A landscape with many peaks, sampled at points; each row gives a point and its height.
A climber steps from a point to the highest of its 2 nearest points, and stops where none of them is higher. Distance is the straight distance between rows; heights are no part of it.
Z_759 (h 4.23): [ 80 150  79 132 136 120 182 105 118 137 116 145 112 122 134 145 141 105
 111  82 106 122  88 123 144 146 106 134 140 118]
Z_78 (h 1.34): [ 63 120 122 101 109 122 168  87 158 115 134 120 153 157 142 129  99 172
 140 108 130 132 128  96 127 153 114 139 119 122]
Z_888 (h 4.97): [178 137 158 103  96 160 136 147 178 129 128 100 145 147 136  90  97 158
 135 160 105 142 126 127 150 113 141 138 127 127]
Z_867 (h 4.81): [105 176  79 188  93 112  61 127 124 146 101 139 170 134  73 124 125  88
 154 107 125  43 150 151 153 147 175 113 148 123]
Z_897 (h 3.90): [156 122 107 153 135  77  71 141 115 147 168 135 177 152 119 119  96 104
 124 103 155  92 115 158 115  81 151 168 149 113]
Z_870 (h 2.63): [133 145 142  96 150 127 153 167 161 110 110 137 131 145  63 145 144 148
 163 117 141  64  98 128 176 162 146  97 139 106]
Z_959 (h 5.92): [181  97  96 122 149 140 128 144 149 109 140 166  79 105 106 130 129 126
 150 107 146 149 105 158 151  71 124 167 148 114]
Z_117 (h 0.89): [151 132  99  91 117 104 133 120  74 100 152 157 145 116 113 162 122 114
 109 123 100 182 136 117 102 113 140 182 112  97]
Z_289 (h 5.35): [114 159 169 107 119 142 101 114 140 109 125  94 186 167 173 118 119 164
 104 164  88  83 140  93 114 116 134  93 129 169]
Z_798 (h 4.68): [127 147 138  74 138  61 131 157  94 111 119 105 113 105 110  94  84 126
 168 132 176 101 167 159 105 102 140 135  90  99]
Z_464 (h 4.98): [ 94 156 199 105 153 101 110 103 137 153  89 111 179 148 183  98 131 164
 114 159 108 106 136  84 114 151 124 100  98 130]
Z_198 (h 1.66): [142 109 167 140 147 126 138  90 106 106 123 119 137 106 148 151 156 137
  66 162 100 171 143 116  96 167 126 134  96 127]
Z_497 (h 5.47): [104 134 117 114 173 200 109 136 153  95  75 154  96 100 129 128 164 141
 104 142 105 125 128 155 143 150 121 106 139 117]
Z_683 (h 0.90): [148 101 142 127 116 119 121 103 117  71 167 150 118 138 121 198  96 165
 155 130 105 156 135 132  63 114 140 162 130 121]
Z_651 (h 3.36): [157  89 184 138 107 174 127 142 147 187 141 147 139 120 158 109 170 163
 131 107  70 179 123 150 113 108 108 111 153 140]
Z_727 (h 5.83): [129 177 104  97 173 149 124 105 114  64  57 167 124 116 108 149 130 131
  83 156 102 120 129 158 119 143 129 141 129  99]
Z_257 (h 5.50): [105 124 180 108 129 178 116 182 135 197  96 145 179 126 176 105 141 175
  97 157  81 164 109 117 122 150 145 152 131 120]
Z_676 (h 3.63): [120 171 112 152 139 101  98 149  71 123 104 120 126 105 107 175 149  93
 150 128 132  85 144 169 142 177 141 120 159 126]
Z_825 (h 3.73): [ 74 116  97 118 105 129 128 174 122 114 187 129  97 105  91 167 173  94
 183 110 142 122 158 100 146 128 121 111 124 120]
Z_876 (h 5.10): [154  62 143 145 146 156 100 124 128  97 190 151  87 125 191 134 145 166
 106 105 154 167  91 104  89  75  93 137 147 146]
Z_219 (h 5.21): [ 89  97  61 117 140  58 101 105 137 123 142 179 141 126  72 108 107  74
 157  95 151 106 140 169 115  75 144 173 155  91]
Z_620 (h 4.28): [153 137 165 183 102 113 121 162 128 122 180  56 141 104 133 128 139 116
 165 111 131 101 179 155 120 173 139 110 135 125]
Z_887 (h 1.12): [123  85 102 144 140 146 149  58 188  79 143 141 113 126 131 119 108 150
 145  91 115 138 115 146 105  93  96 136 152 115]
Z_67 (h 0.44): [141 119 112  67 133 146 150  92  75  67 172 129 118 134 142 188 151 138
  98 109 105 138 128 113  73  92 114 108 125 155]
Z_936 (h 3.88): [146 183  90 142 107 167 121  89  87  93  87 137  92 138 146 178 106 124
 126 158 142 146 137 140 111 163 111 132 112 132]
Z_692 (h 5.02): [133 108 110 200  88 112 104 112 146 192 112 144 118 116 113 104  99 114
 171 116 156 140 120 117 140 136 122 155 110 110]
Z_665 (h 5.22): [130 108 120 179  95  77 121 161 137 163 156 153 100 110 123 120 110 103
 170 138 142 170 140 106 151 152 130 180 149 115]
Z_442 (h 0.58): [131 128 141 149 113 132 177 110 122 105 148 126 144 144 102 191 161 123
 104 125  62 149 122 134 139 183 127 109 152 135]
Z_678 (h 5.66): [143  89 100 108 167 116 107 144 132  85 148 196  81  95  78 160 115 134
 182 103 163 124 113 154 116  73 159 164 133  79]
Z_951 (h 4.99): [115  76 135 121 123 122 139 116 139 141 165 155 149 153  73 156 141 107
 125 101 156 134  92 111 158 109 115 133 151 138]
Z_13 (h 5.07): [147 123 137 123 120 156 157 112 131 183 137  89 156 157 179  93 133 159
  69 145 113 172 108  91 137 153 156 159  94 141]
Z_624 (h 5.63): [199 167 127 160 148 139 142 104 132 126  54 142  77 117 107 142 119 117
 146 137 129 111 107 177 149 140 126 128 136 102]
Z_479 (h 5.67): [180  69 127 140 155 143 109 146 169 120 177 139  88 117 148  87 143 122
 149 110 150 155 126 164 145  54 116 149 201 148]
Z_499 (h 4.74): [155 137 146 126  90 136 159  91 159 131 136  99 180 171  95 104  95 128
 123 115  83 142 130 126 150 120 151 136 115 121]
Z_182 (h 0.74): [154 112 109 162 100 174 104 118 143 140 125 164 101 133  88 167 141 103
 143 131 108 160 139 157 173 127 123 135 189 144]
Z_118 (h 2.26): [103 138 119  90 120 170 136 100 128 101 109 127  88 160 125 168  86 190
 183 119 188  92 100 115  98 129 121 104  86 116]
Z_345 (h 6.09): [149 137 206 102 152 126 142 210 119 216 115 129 153 116 157 108 159 154
 131 122  84 133 111 131 138 138 142 129 151 122]
Z_734 (h 4.92): [133 162 140 205  99 105  48 138 125 159 120 133 202 148 103 138 103 106
 157 120 114  65 131 137 105 137 162 112 112 107]
Z_399 (h 0.97): [123 128  91 112 142 128 132  82 107  60 130 179 113 101 115 186 104 146
 127 110 118 163 108 124  64 109 139 173  93  82]
Z_779 (h 4.31): [130 194 138 133 142 144 130 113  88 137 109  61 171 165 193 107 135 164
  75 139 156 107 120 112 137 178 152 116 103 126]
Z_857 (h 5.08): [112  78 106 121 161 133 137  88 111 155 114 111 169 138 142  76 152 107
  12 135 141 150 123 125 126 105 139 152 119 137]
Z_308 (h 0.75): [101  84 175  93 135 123  64 162 143  81 143 172 133 132 104 177 102 167
 156 164 129 113 137 100  89 142 140 129 120 109]
Z_708 (h 0.32): [ 90 113  86 100 159  69 171  77 100 114 165 122 121 115 150 146 119 121
 120  71 127 131 127 129  76  92  94 145 119 124]
Z_523 (h 4.52): [177 147 119 113 112 116 117 135 142  97 148  89 118 112 142  78 132 101
  92 171 109  95 149 108 104  93 125  99 100 143]
Z_832 (h 4.21): [101 129 119 125 129 123 102 135  96 107 135 110 136 118 166 131 115 153
 125 132 156 156 159 138 117 156 123 166 141 107]
Z_80 (h 3.31): [116 123 107 107 138 145 132 191 135 123 149 158 117 119 109 124 176 116
  82 146 136 156 117 101 173 156 161 175 125 103]
Z_627 (h 1.44): [105 136 124 110 113 125 165  69 100 131 123  69 155 153 141 106 116 139
 109 100 156 142 160 120 127 153 115 137  90 122]
Z_490 (h 5.23): [114 109 155  96 110 144  98 106 130 100 107 117 149 123  61 135 110 132
 171 152 122 122 184 171 107 134 145 119  90  87]
Z_96 (h 5.65): [ 95 139 100 143 137 139 108 127  99 160  85 144  88 119 157 129 134 114
 131 134 167 136 115  95 134 131  76 121 125 169]
Z_564 (h 4.46): [126 134 104 111 118 119 102 170 124 124 115 132 119 130  96 101 115 125
 153 140 201 134 146 127 167 134 156 160 115  94]
Z_843 (h 0.50): [156 137 140  93 125 123 154 102  75  97 154  94 132 140 134 177 161 105
  90 132 111 137 147 127 130 106 108  80 141 190]
Z_21 (h 3.75): [100 173 141 161 124 100 109 119  56 151 107 110 160 121 120 165 145 106
 143  99 148  80 142 132  95 172 132  98  97 112]
Z_749 (h 3.60): [163 108 135 102 117 121 139 187 122  96 193 147  97 119  88 153 160 110
 128 138 147 181 131  98 162 128 157 174 122  99]
Z_660 (h 4.79): [134 104 160 159 146 138 150 132 155  88 148 102  89 123 159 144 158 162
 126 129 157 152 138 130 139 181 111 107 158 130]
Z_41 (h 4.45): [124 143  79 138 121 218 189  97 131 155 109 118 116 124 123 120 175 120
  87 102  78 154 104 147 133 142 135 125 108 123]
Z_240 (h 5.59): [137 110 146 176  84  70 156 157 150 119 188 150  76 117  83 163 156  68
 180 136 113 128 134 110 180 131 125  85 178 181]
Z_25 (h 0.38): [121 122 120  77 141  78 163 118  80 102 183 107 107 126 170 160 128 137
 136  99 121 106 113 101  68  79  87 100 115 159]
Z_304 (h 6.15): [143 108 105 168 133 137 191 153 156 146 140 129  57  96 149  94 168 111
 131 109 141 163 123 132 167 152 114 131 157 124]
Z_357 (h 5.75): [162 124 152  96 136 152 186 121 134 138 129  84 140 154 158  74 167 137
  60 138  95 129 119 119 151  95 119  68 127 175]
Z_612 (h 4.27): [163 145 110 116  89 123 108 118 173  65 162 103 114 142 154 104  84 143
 140 177  96 100 139 118  90  88 128 118 115 145]
Z_646 (h 4.83): [150 164 128 159 124 109 131 182 147 137 141  79 119 101 146  72 146  89
  97 165 118 103 135 115 155 141 139 111 123 145]
Z_755 (h 5.60): [163 175 153 119 138 117 110 129 118 127  70 143 147 158 126 160  56 162
 161 144 107 119 146 167 133 133 136 152 161 106]
Z_899 (h 5.34): [119 155 191  85 147 121 135 135 142 115  79 144 132 139 144 144  58 171
 189 148  84 114 149 157 105 123 108 109 154 135]
Z_85 (h 3.32): [ 96 102 102 103 113 139 148 149 144 130 154 144 103  91 138 108 152 148
 149 116 125 174 109  89 131 110 120 159 109 121]
Z_896 (h 5.14): [127 116 140 111 124 102 130 153 126 179 146 143 187 171  90 148 118 101
  96 112 132 132 101 121 187  98 148 154 173 150]
Z_181 (h 5.28): [189 174 170  99 122 136 124 133 135 158 111  88 138 163 169  90 107 155
 145 129 107 110 116 121 120  97 128 104  88 131]
Z_659 (h 2.24): [127 119 124  90 161 141  83 130 115  75  88 151 100 122  92 163  96 142
 163 156 182  98 139 156 104 105 137 116 117 116]
Z_637 (h 4.03): [159 104  90 126 113 114 100 139 138 158 151 133 147 123 123  87 118  87
 103 121 131 142 133 131 134  79 146 168 131 121]
Z_450 (h 0.78): [183 120 129 117 128 180  81 168 117 122 131 174 124 138 102 180 156 137
 150 124  90 129 135 177 142  86 129 125 195 145]
Z_823 (h 4.00): [119 156  51 134 113 163 101  90  69  76 123 116 118 124 166 141 114 122
  99 128 139 138 147 157  99 142 130 156 133 119]
Z_680 (h 5.03): [104 171 169  97 144  88 182 135 167 118 104 100 132 144 158 103  90 172
 161 134  87  93 142 127 138 128 103  96 151 150]
Z_102 (h 5.09): [112 149  93 120  85 132 169 144 162 109 128 162  65 129  93 153 113  98
 206 140 125 123 110  88 167 134 112 109 145 152]
Z_931 (h 5.41): [ 97 149 114 145 117 135 129 136 133 136  88 148  92 107 127 147 145  85
 134 158  97 126 142 126 141 145  84  88 159 179]
Z_898 (h 5.05): [103 127 104 136 159 213 101 128 124 160  63 134 121 105 130  93 166 137
  84 136 144 145 128 154 131 183 147 132 110  98]
Z_907 (h 3.79): [ 83 101 105 160 123 118 111 160  98 119 190 100 118 138 163 155 133 120
 145 110 206 148 139 109 151 150 102 137 158 170]
Z_211 (h 5.00): [ 96 119  78  81 128  77 133 113  96 120 153 126 128 109  95  92  94 105
 180  96 167 114 173 171 100  86 127 152 116  96]
Z_480 (h 5.16): [ 97 148 135 147 114 159  96  66 159 123  89 101 188 169 139 102 124 132
  91 138  91  88 119 121 118 131 116  82 117 155]
Z_216 (h 5.37): [174  89 131 124 145 154 139 141 149 101 182 121  84 136 173  87 152 148
 104 122 170 157 117 114 153  62 107 136 149 151]
Z_958 (h 2.82): [ 87 160 110 114  99  92 166 144 140 146 126 115 162 149  63 122 106 101
 176 104 111  90 138 104 200 112 154 114 153 149]
Z_590 (h 0.54): [128 103 132 143 114 155 165  97 122  88 175  92 140 145 108 163 178  89
  83 109  96 146 148 154 160 132 113  95 172 173]
Z_403 (h 5.04): [ 91 152 169 135 146 142 131 146 128 229  85 124 188 134 176  76 130 144
  73 129  74 138 110 125 118 152 156 115 113 136]
Z_722 (h 5.95): [131  91 153 160 136  83 138  94 156 113 127 125 132 113  90 134 138  77
 126 149 117 115 157 158 132 150 114 100 161 155]
Z_935 (h 2.73): [ 99 168 117 114 127  93 143 170 166 114 137 145 122 129  86 129 130  97
 162 144 112  38 119 108 179 151 149  96 162 141]
Z_586 (h 1.78): [ 98 114 167  82 181 119  79 162 100 124  91 164 113 105 171 132 101 177
 168 141 165 114 128 120  78  98 101 132 119 137]
Z_440 (h 3.11): [121 154 109 131  77 168 112 175 110 181 147 113 164 123 136 120 131 112
 137 122  69 157 151 109 134 118 139 144 122 149]
Z_179 (h 4.67): [129 150 131 104 134 166 149 151  83 178 118  61 166 145 188  83 163 153
  49 143 124 143 133 109 120 172 177 146  81 107]
Z_217 (h 4.11): [ 82 184 106 161 125  87 173  99 132 132 105 120 135 123 145 130 120 103
 134 107 103  69 112 125 127 174 110  94 131 117]
Z_595 (h 6.25): [ 90  88 149 157 131  76 101  85 153  98 138  98 162 112 108 101 109  98
 122 140 153 119 176 159 103 144 110 130 127 123]
Z_600 (h 5.88): [141 114  97 171 118 145 126  94 115 141  98 157  71 112 145 120 109 101
 127 135 190 179 105 106 136 123  94 162 114 154]
Z_477 (h 1.82): [108 110 152  91 142 164 112  97  93 115 110 112 168 134 106 147 163 146
  79 134 145 151 142 118 103 163 132 143  71 101]
Z_677 (h 3.23): [140 108 157 129  88 194  96 146 130 156 149 134 144 130 119 125 167 129
 109 146  71 165 136 117 133 102 111 103 127 160]
Z_325 (h 3.00): [120 191 106 130  80 120 117 156 114 144 162  99 171 151 139 123  95 132
 138 112 105 114 130  86 131 109 136 134 103 148]
Z_133 (h 0.83): [162 130 118  92 135 144 117 152  91 109 141 161 154 143 113 182 142 117
 107 130  89 152 119 142 123 100 133 143 155 128]
Z_656 (h 3.97): [ 76 143 103 131  99 143 101 165 106 104 179  85 140 153 145 152 112 152
 154 114 169 105 165 109 130 158 139 129 139 140]
Z_483 (h 4.26): [187 124 186  73 137  83 133 162 112 101 162  80 119 131 127 104 105 148
 161 144 144 104 161 135 103  85 143 107 112 127]
Z_743 (h 5.74): [145 104 155 155 129  69 144 149 157 136 142 164 112 108  78 156 143  91
 146 132  81 108 128 135 167 128 132 116 182 139]
Z_329 (h 5.06): [180 120  77 164 144 126 115  84 114  96 140 131 113 116 143 113 125 126
  93 107 163 134 103 138  90 104 135 166  93  81]
Z_342 (h 4.78): [115 156 172 133 114 146 135 103 155 197  66  90 181 150 152  60 109 135
 105 150  81 139 156 143 135 135 149 118  99 140]
Z_233 (h 1.26): [ 66 110  94  99 102 136 122  89 171  83 169 101 129 158 151 105  83 157
 157 121 143 121 163 118 111 104 134 151 137 142]
Z_224 (h 4.02): [141 155 130 105 145  65 166 152 140 146  87 164 118 103 108  95 117 107
 119 165 114 136 126 104 158 141 127 147 125 136]
Z_238 (h 5.80): [129  98 107 199 159 116 133 149 124 148 144 130  69  79 180 101 169  89
 103 122 162 163 130 132 129 142  95 137 167 150]
Z_957 (h 3.53): [165 132 125 147 147 118 109 170 115  86 133 145  62  83 118 156 149 105
 138 162 163 128 146 139 141 135 123 123 150 135]
Z_166 (h 0.69): [107  92 144 146 106 191 141 110 167 129 114 156 115 153 124 146 136 149
 118 150 115 192 141 143 167 156 110 126 182 167]
Z_484 (h 4.51): [133 158 113 167 140 148 122 114 139 178 128  66 183 147 176  84 137 141
  68  97 114  98 106 145 128 157 149 119 125 117]
Z_447 (h 4.61): [119 143 135 150 111 119 143 102 162 187 100 108 168 142  98  82 113  98
 116 124  82 128 151 158 165 113 152 120 148 158]
Z_661 (h 4.77): [137  70 145 127 139  83 121 106 120 139 138 143 129 137 101 138 126 137
 115 132 205 158  96  91 136 124 131 146 101 111]
Z_834 (h 3.62): [168 125 188 107 138 105 134 122 148 139 147 155 157 155 146 154 103 160
 136 105  86 116  66 118  93  93 124 116 122 113]
Z_295 (h 3.49): [151 100 203 131 140 153 106 127 149 139 133 162 148 132 156 156 152 201
 162  95  81 147  97 148  79 101  97 112 137 115]
Z_63 (h 4.84): [139 118 135 102 107 145  95 141 128 116 110 120 127  96  70 104 144 101
 133 171 148 142 176 133 136 138 142 139  90 101]
Z_886 (h 4.49): [ 99 108 151 133 133 134 133 161 142 114 156 114 136 135 125 148 140 153
 139 115 147 158 153 138 173 182 128 156 177 115]
Z_634 (h 4.96): [137 125 158  89 122 152 113  96 169 129 109  91 121 133 186  83 124 182
 152 145 112  86 125 108  88  81  99  84  85 151]
Z_283 (h 4.59): [165 118 126 119  84 184 198  95 161 172 120 116 138 149  94 116 145 128
 119  89  72 157 103 126 144 130 136 115  99 112]
Z_192 (h 4.54): [131 123  72 127 112 132  84 118  77 146 114 128 158 116 129  69 147 115
  87 127 178 149 139 137 123 123 152 173  77  76]
Z_384 (h 3.74): [193 132 147 138 147  67 119 139 114  79 114 166  92 111  84 177  98  97
 144 175 140 110 136 159 118 130 147 145 148 106]
Z_38 (h 3.10): [ 97  89 113 105 129 143 153 154 141 166 160 145 125 102 139  89 186 129
  68 117 125 174  81  78 138 133 131 148 110 116]
Z_264 (h 4.57): [108 118 176 117 149 111 128 104 154 139  85 104 131  95 167  82 127 153
 147 151 118 130 148 125 100 127  93 107 108 146]
Z_686 (h 4.24): [132  93  74 111 129 145 114 160 137 158 124 143 128 120 101  48 141 110
 104 130 180 164 142 128 166 101 158 179 111 101]
Z_895 (h 1.08): [148  88 142 140 153 122 174  73 155 113 113 175  68  88 115 132 117 140
 169  85 122 156 107 145 100  82  87 122 129 118]
Z_367 (h 5.01): [109 162 136 171 108 149  54 125 132 157 101 116 205 148 127 135 124 111
  99 134  76  87 136 138 116 132 141 103 126 141]
Z_178 (h 1.18): [ 87  95 113 125 123 153 138  96 194 109 141 125 108 122 129 109  91 167
 213 103 139 124 152 159 107 111 104 138 140 100]
Z_941 (h 4.50): [126 163 182 155 132  79 156 156 117 134 165  45 183 132 125 114 121 126
 139 110 135  91 162 136 169 167 164 101 150 148]
Z_717 (h 3.76): [113 176 111 181 126 126  96 119 104  96  74 124 115 127 145 142 116  98
 118 164 152  99 145 156 127 182 115 106 132 139]
Z_310 (h 5.46): [197 138 103 185 158 177 113 103 119 121  93 161  66  88 151 147 136 113
 118 129 134 132 100 176 115 122 118 142 127 103]
Z_673 (h 1.61): [ 87 128 137 108 152 171  93 136 126 163  84 159 119  93 154 133 143 171
 154 117 135 124  99 114  93 119 104 121  92 110]
Z_889 (h 2.15): [120 111 140 111 147 133 138  75 132 115 118 133 102 149 168 153 104 202
 138 119 178 121  82  84  86 117 103 123  94 129]
Z_669 (h 4.60): [103 112 123 140 154  97 102  90 142  83 112 146 192 144 123  87 132 109
  23 165 128 115 115 140 120 156 149 157 139 106]
Z_183 (h 4.33): [113 161  65 125 107 139 206  96 106 154 133 115 123 126  95 119 163  90
 108  81  98 134 123 145 156 153 145 134 107 108]
Z_642 (h 3.93): [ 76 193 137 169 132  80 151 132 104 165  82  99 161 119 129 112 151 105
 125 103 138  91 136 113 150 206 138  82  83 107]
Z_584 (h 5.15): [132 120 130 171 119 155 112 168 153 180 128  87 102 106 150  79 157 110
 133 129 163 111 135 132 180 137 128  96 151 164]
Z_738 (h 3.80): [104 129 115 109 144  85  89 127 116 159 123 142 171 140 128 119  85 114
 143  93 138  76 109 147  95  67 120 120 133 129]
Z_769 (h 5.84): [158 147 144 125 177 146 108 112 105 129  43 144 124 114 113 145 104 139
 148 144 145 122 150 204 147 137 124 140 144 106]
Z_976 (h 5.45): [144 120 141 168 161 145 106 171 116 196 104 131 103  86 174 106 159 112
 106 132 132 136 121 153 140 142 103 123 153 146]
Z_9 (h 3.92): [179 104 160  85 132 121 151 175 124  97 159 118 109 134  80 136 128 148
 165 155 164 130 136 111 161 115 147 120 118 122]
Z_704 (h 5.39): [125 103 109 114 154 153 161  75 138 143 131  83 145 145 186  57 150 129
  29 155 112 147 134 129 131 101 125 119 139 190]
Z_239 (h 3.54): [ 87  75 106 111 131 150 126 145 122 118 186 123  86  79 133 139 168 131
 175  94 158 142 134 109  97 107 101 122 115 116]
Z_140 (h 4.06): [116 139 137 151 116  77 150 143  96 102 187  80 121  96 126 156 158  92
 142 110 125 103 158 121 106 168 128  94 117 119]
Z_374 (h 3.89): [107 136 101 150 105 107 154 129  97 112 169 118  74 120  88 200 142  88
 187 108 122  99 149 121 126 158 130  92 142 148]
Z_946 (h 1.97): [117 130 158  72 138 156 124 144 113 117 116 118 176 154  85 152 147 146
 101 142 146 129 123 109 155 146 141 111 112 124]
Z_913 (h 2.51): [111 162 147 127 139 136 100 144 153 116  78 144 141 142  95 151 109 139
 170 132 134  43 107 135 118 167 148  94 107  94]
Z_12 (h 5.42): [169 117 144  96 111 157 167  67 145 143 122 122 142 168 155 106 140 146
  67 146  97 161  89  77 136 106 118 111  98 155]
Z_562 (h 2.10): [143 100 155  91 151 169 107 119 142 109  85 143 129 144  72 143 131 152
 142 137 157 113 106 129 129 113 121  93 103 116]
Z_721 (h 5.48): [186 189 135 131 130 148 144 113 156 140  74 122 120 161 139 130 113 128
 147 126 108 102  97 145 144 118 123 102 118 135]
Z_89 (h 2.39): [109 150 143 103 144 115  95 148 104 116  98 141  96 131 102 180  88 156
 184 126 169  65 114 138  76 143 135  94  82  98]
Z_218 (h 5.44): [154  93 130 200  78 115 152 151 138 143 198 153  80 115 101 152 163  83
 182 122 114 169 133 107 145 147 121 138 157 140]
Z_94 (h 1.54): [139 132 161 140 100 139 156  84 103 131 128  64 137 136 137 127 162 123
  94 139 106 168 156 110 121 168 119 103  83 151]
Z_19 (h 5.36): [151 104 141  73 136 138 135 190 111 154 168 121 161 156 119 118 124 138
 112 119 143 167 131 117 182  91 142 153 175 161]
Z_924 (h 5.38): [ 77 101  80 107 156  92 106 111 117  77 119 199 111 123  68 138  87 111
 177 121 169 146 150 159 100  84 164 187 129  82]
Z_786 (h 2.91): [ 80 163  87  77  90  93 149 147  98 121 160 113 154 153 113 131  88 110
 157 119 116 125 151 105 149  97 139 149 143 163]
Z_176 (h 1.03): [134 108 100 133 155 101 166  90 120  86 139 166  77  87 108 193 123 134
 166  85 127 130 102 154  74 102 114 124 119  86]
Z_672 (h 4.75): [102 140 161 110 113 100 172 147 158 119 175  75 155 141 138  87 113 144
 141 123 120 125 148 112 170 130 127 110 150 158]
Z_532 (h 5.24): [145 171 104 156  87 137 169 152 155 136 131 143  57 101 146 136 139 106
 172 141  87 110 120  97 155 119  94  92 144 166]
Z_111 (h 4.82): [124 102 126 171 181 126 115 114 126 131 131 113 170 129 151  92 159  93
   4 148 117 133 126 171 108 143 149 144 144 133]
Z_756 (h 5.70): [172 116 167 126 119 124 142 215 129 207 157 118 139 125 127  98 157 150
 141 120 116 146 128 131 181 114 149 142 176 142]
Z_827 (h 4.73): [117 129 145 155 133 187 105 134 138 161  92  86 181 135 130  92 163 131
  69 134 126 122 131 156 138 182 167 123 103 105]
Z_918 (h 4.80): [160 130 117 153 120 110 126 103  87 165 130 115 138 109 178  86 132 116
  80 119 140 151 107 116  88 125 133 165  66  94]
Z_822 (h 0.63): [103 117 132 157 123 150 148 125 167 137 121 173 136 155 104 163 146 119
 101 140  91 149  97 103 172 177 132 119 160 148]
Z_55 (h 5.29): [158 144  63 175 138 144  82  98 133 111  80 185  92 105 130 120 124 101
 110 125 154 102  78 144 101  89 127 133 105  86]
Z_988 (h 6.51): [146 114  85 147 138 153 181 114 135 132 126 128  54 118  98 108 144 108
 123 128 179 181 130 131 183 162 141 170 122 109]
Z_498 (h 1.98): [ 91 138 146  83 146  88 122 128 102 123 121 139 108 129 178 144  97 175
 143 161 141 114 124  72  65 113 105 113  91 139]
Z_33 (h 1.48): [106 139 118 134 115 168 107 138 133 155 116 127 143 127 152 116 143 169
 119 106 141 128  83  90 114 159 133 142  77  84]
Z_720 (h 4.32): [105 137 129  98 147  88 139 137 139 123  95 168 166 134 117 104 130 111
  41 178 107 136 112  89 143 157 152 153 116 121]
Z_301 (h 5.40): [ 60 121 102 120 135 150 114 129 101 115 128 162 120 134 131 180 146 124
 112 127 164 140 111  98 135 154  89 120 132 148]
Z_868 (h 5.12): [ 90 116 146 156 139 103 133 145 133 101 143 152 107 113 163 156 152 135
 116 162 151 135 114  91 142 178  93 105 152 154]
Z_426 (h 6.16): [167 114 122 162 103 164 169 115 119 193  86 124  89 136 117 110 128 123
 112 141 158 196 122 123 157 146 125 160  97 141]
Z_49 (h 3.72): [132 129 143 138 122 103  84 144 143 169 143 163 175 163 140 161  81 136
 155  91  94  81  66 102 105  85 119 119 143 132]
Z_991 (h 0.27): [ 84 107  96  77 187 117 155  76 126  89 132 148 120  99 168 112 121 165
 103  94 120 156 121 131  84  54 100 169 142 128]
Z_844 (h 3.83): [119 145 130 126 115 123 118 170 123 120 152  91 128 156 120 163 102 140
 188 102 146  74 143 140 146 131 137  93 148 143]
Z_588 (h 0.84): [126  73 145 135 123 112  63 131 134  94 161 174 113 130  96 191  72 135
 172 137 131 117 127 143  55 112 150 126 124 115]
Z_649 (h 4.90): [146 163 124 188  69  88 101 116 113 176 105 132 158 138 104 139 103  86
 152 120 140 113 120  98 121 140 141 133  74 108]
Z_349 (h 3.91): [183 131 157 146 125  63 121 133 144 111 138 133 105 125 134 134  73 104
 150 149 115 114 132 150 101 119 119 139 138 129]
Z_66 (h 4.09): [164 122 144 138 100  85 125 154 163  95 182 122  94 146 161 107  66 140
 172 151 142 101 124 102 105  95 118 109 135 152]
Z_252 (h 6.12): [137 171 101 102 152 145 130 136 106  86  83 150 116 129 116 162 115 111
 117 157 120 131 168 181 156 148 130 137 181 140]

Call two points neighbours if one is among the 2 nearest of the other. Go from one point of each pair to the other, from neighbour to neighbour, staying as high as possible. Name the lowest point that can't be avoided.
Z_357 / Z_490 => Z_779
Z_289 / Z_345 => Z_264
Z_289 / Z_595 => Z_649
Z_345 / Z_252 => Z_447

Where does a climber stop that starts at each point below?
Z_80 => Z_959
Z_38 => Z_769
Z_717 => Z_988
Z_384 => Z_988
